Each row is a point on a landscape with many valleys, with its height.
A ball rolls from a point to the lowest of its 4 nearest points, and stops where none of them is lower. Distance is the straight distance between rows; heights are no part of it.
vaz: [148  72  92 118 147 106  77 140 168  92  84 159]  height 4.91
Konur: [104 140 135 127  78  90 163 126  91 185 127  85]  height 4.65
badag: [114 151 133 130 109 113 175 129  91 154 134  85]  height 4.49
nema: [121 138 143 113  77 103 112 135 118 138 121 125]  height 2.29
Gem: [160  69 109 120 154 126  97 145 155  81 101 141]  height 6.22
bipe: [121 136 132 146 193 164 171 122 126 125 158 127]  height 4.39
lubo: [103 182 160 119 141 157 183 128  94 160 184  87]  height 5.18
rara: [135 107 115 164 179 189 159 120 156  86 162 170]  height 4.84
Lak: [142 114 147 125 121 127 113 131 122 105 118 143]  height 0.79
rutu: [137 118  75 117 119  87  59 134 163 131  64 149]  height 7.10
zolu: [134 136 129 105  93  86  77 139 143 139 117 127]  height 2.25
tup: [116 163 140 121 103 122 174 133  87 183 139  69]  height 6.58
sibe: [132 138 126 144 146 142 150 117 108 101 118 143]  height 3.91
Vifat: [150 110  66 132 109  98  48 127 178 110  56 169]  height 3.09
goti: [121 138 136 106  71  91  94 129 134 153 121 118]  height 2.13
tizu: [159 111 137 151 145 162 137 124 131  86 124 160]  height 4.50
suv: [138 118 114 101 113  90  71 139 156 136 101 128]  height 4.85
basu: [121 124 121 156 186 171 168 117 137 107 159 153]  height 5.00
Ged: [107 137 148 141 199 165 168 128 125 134 179 125]  height 3.92
mege: [176  94 125 157 166 169 120 134 149  68 124 151]  height 2.75
kog: [150  89 116 112 140 113  84 142 153  95  98 143]  height 3.96
risi: [110 144 132  99  57  87 108 122 130 158 123 113]  height 2.43
kaved: [123 134 137 131 116 121 137 126 102 116 123 137]  height 2.81
vupu: [114 153 129 135 140 128 166 128  95 136 132 110]  height 4.51
gumad: [187  70 120 161 159 172 108 138 156  60 123 144]  height 0.80
vunal: [ 97 140 134 111  42  82 131 104 109 192 121  91]  height 3.45
lanet: [154  81 103 116 149 112  79 136 164 100  90 148]  height 4.26
Desoz: [ 99 149 134 105  42  85 113 101 131 189 117 102]  height 3.08
kugin: [105 145 130 106  46  84 105 114 130 183 119 114]  height 3.02
Bozel: [140 108  81 114 120  93  63 134 175 112  72 156]  height 0.54
saf: [110 166 142 131 163 148 167 124 104 154 159 103]  height 6.02
Faz: [122 137 127 140 160 139 165 119 102 121 129 128]  height 4.48
vek: [ 82 149 178 135 178 176 175 134 102 144 203 130]  height 1.71
kise: [170 109 128 151 153 169 128 128 137  80 121 154]  height 4.17
Mifas: [ 92 172 168 123 167 168 171 127 103 150 193 103]  height 4.70
bodav: [136 129  85 110 110  80  56 134 160 142  84 128]  height 5.67
seni: [155 116 122 159 165 183 146 123 145  77 139 165]  height 4.20
sipe: [143  95 113 108 134 101  74 145 152 117  96 144]  height 4.47
sabiz: [162  88 130 125 138 133  97 140 138  89 109 146]  height 3.23
zunu: [104 142 130 119  76  91 142 124 100 157 121 101]  height 3.27
Dal: [167 109 145 139 139 146 117 132 130  84 119 150]  height 3.48
Dil: [131 130 129 148 163 161 163 113 120 104 135 150]  height 4.38
rovad: [ 89 149 135  97  36  82 131  94 121 220 112  85]  height 3.65
nolef: [ 86 171 178 121 161 170 184 129  98 156 203 106]  height 0.90
tika: [104 135 164 143 198 179 171 136 116 142 195 131]  height 3.66
Linoz: [112 141 138 130  98 114 146 125  98 129 121 123]  height 2.57
mol: [116 145 128 136 115 110 164 127  89 144 129 100]  height 3.43
vone: [114 168 131 128 125 124 175 136  90 158 141  87]  height 5.02
lefis: [128 136 118 100  80  91  73 137 147 154 113 116]  height 1.82
mul: [162 105 112 175 181 200 146 134 173  59 168 177]  height 5.10

Write out the way that a ball takes from each point below.
Ged -> vek nolef
Dil -> sibe kaved Lak
mol -> Linoz nema goti lefis
Gem -> sabiz Lak
tizu -> mege gumad

Two balls start at each pair of points below. Name the first point that both come to, or write none.
vone and Desoz -> goti
bipe and tika -> vek
vupu and zunu -> nema
tup and saf -> mol
kise and rara -> mege

Call two points neighbours if one is among the 4 nearest of the other. Go from one point of each pair to the other, from neighbour to neighbour, staying as low as possible. Name the highest point that can't be avoided.
Lak and nolef -> bipe
gumad and Bozel -> sipe
Lak and lefis -> kaved
